Each row is a point on a landscape with many peaks, with its height.
A climber steps from a point to the highest of its 3 nearest points, and stops where none of them is higher. Distance is the straight distance between rows; heights are no part of it.
j779 h=397: -16 -18 -2 -7 -7 -12 16 6
j888 h=438: -1 -24 14 -52 -31 -27 11 24
j708 h=744: 25 6 -12 20 6 11 -13 -10
j588 h=486: -24 -10 19 -40 -12 -40 7 28
j844 h=425: -18 -4 -7 3 6 -10 20 -2
j560 h=244: -49 3 19 -8 12 43 28 -11
j26 h=302: 2 11 -2 7 5 40 23 -34
j504 h=353: -28 -22 4 -8 2 7 19 0
j818 h=477: -44 6 17 0 21 -29 4 17
j799 h=276: 12 8 7 11 -2 71 9 -33
j816 h=376: 35 -28 -5 -25 -31 -16 -6 15
j777 h=561: 27 -8 -13 17 -9 -8 -15 3
j612 h=198: 25 28 -14 26 11 10 8 -27
j400 h=343: 7 -39 -3 -14 -23 -3 5 7
j971 h=243: -42 37 40 9 45 -9 -2 0
j361 h=186: 15 38 -1 17 2 49 -2 -36
j704 h=168: 14 -17 -8 -12 -9 20 -66 17
j351 h=255: 19 25 -1 12 3 68 -10 -28
j852 h=282: 3 -15 -7 9 -3 25 14 -8
j994 h=106: 6 37 -7 21 10 9 29 -32
j349 h=257: -39 18 17 6 34 -10 15 1
j433 h=281: 26 25 -7 19 17 42 -21 -22
j930 h=569: 40 9 -18 8 -14 -45 -29 10
j89 h=342: -46 10 14 2 25 -3 15 3
j228 h=473: -5 -20 6 -21 -22 -30 12 18
j271 h=278: -16 -6 4 0 4 46 35 -23
j687 h=502: -30 9 5 -1 17 -48 7 14
j450 h=571: -25 12 4 7 15 16 33 -14
j62 h=439: 14 -43 2 -35 -34 5 0 12
j423 h=513: -21 -5 5 -15 -4 -47 10 21
j133 h=490: -28 10 -5 3 12 -37 16 7
j948 h=144: -53 20 27 -2 31 30 21 -12
j955 h=4: 21 3 -14 7 5 0 -57 10
j444 h=57: 16 40 -16 28 10 -1 16 -28
j909 h=334: 32 -29 2 -17 -20 17 -51 17
j342 h=429: 29 -20 -11 7 -9 10 -26 6
j985 h=256: 11 -25 -10 4 -10 9 5 -1
j401 h=585: -35 41 9 10 25 -10 32 -20
j160 h=408: -31 -24 15 -23 -2 -15 8 23
j185 h=601: 44 -25 -2 -27 -29 -1 -31 17
j826 h=386: -44 23 30 8 39 -25 -8 17
j863 h=410: 20 2 -10 11 8 44 -46 -1
j327 h=50: 27 6 -11 -7 -6 -9 -70 25
j312 h=552: 12 -33 5 -41 -35 -14 11 17
j100 h=229: -13 51 2 19 10 -4 37 -31
j639 h=285: -44 -12 19 -8 14 10 11 4
j12 h=610: 18 14 -11 16 16 38 -44 -9
j223 h=304: 40 -16 -9 -9 -27 -23 -19 17
j989 h=264: -33 -17 8 -11 9 39 31 -17
j502 h=391: 36 -43 3 -38 -40 7 -16 17
j553 h=418: -38 12 34 3 35 -19 -10 19
j610 h=535: 24 3 -14 7 -17 -53 8 10
j743 h=460: -18 8 30 -34 -3 -65 -8 41
j11 h=323: -5 28 -3 13 0 29 34 -30
j154 h=187: 33 -17 -7 -6 -25 -1 -54 17
j368 h=253: -1 32 -10 23 15 -14 29 -16
j711 h=472: 20 10 -13 24 5 20 3 -17
j70 h=389: 13 19 -21 29 8 -22 17 -17
j491 h=289: 17 -18 -8 11 -2 49 -22 -12
j484 h=488: 27 11 -16 24 3 -4 -4 -9
j174 h=339: 5 5 -12 15 6 30 18 -24
j566 h=384: 16 -21 -9 -7 -23 -19 0 13
j577 h=450: -38 -2 21 -9 14 -29 -2 24
j83 h=524: 6 -2 -5 -24 -22 -59 6 20
j953 h=335: 26 20 -20 29 7 -29 -8 -4
j326 h=512: 5 0 -18 13 -3 -33 13 2
j60 h=676: 34 -1 -14 16 -6 -16 -29 6
j874 h=283: -6 -46 0 -19 -23 11 13 13
j581 h=259: -8 -31 -4 5 -2 34 19 -10

For each start below, name the point where the climber stops.
j327: j185
j444: j70
j799: j708
j271: j708
j610: j60
j11: j708
j852: j708
j400: j312

Call two points neighbours if one is among the 3 nearest of the other. Go from one point of each pair to the other, from neighbour to neighbour, staying as high as possible. Name the lowest point that can't be avoided.
j401, j708: j844
j185, j708: j502
j708, j60: j777

Two climbers start at each pair of points below. Name the first point that both come to, or write never.
j89, j160: j423
j133, j83: never
j560, j994: j174
j349, j844: j687
j581, j504: never
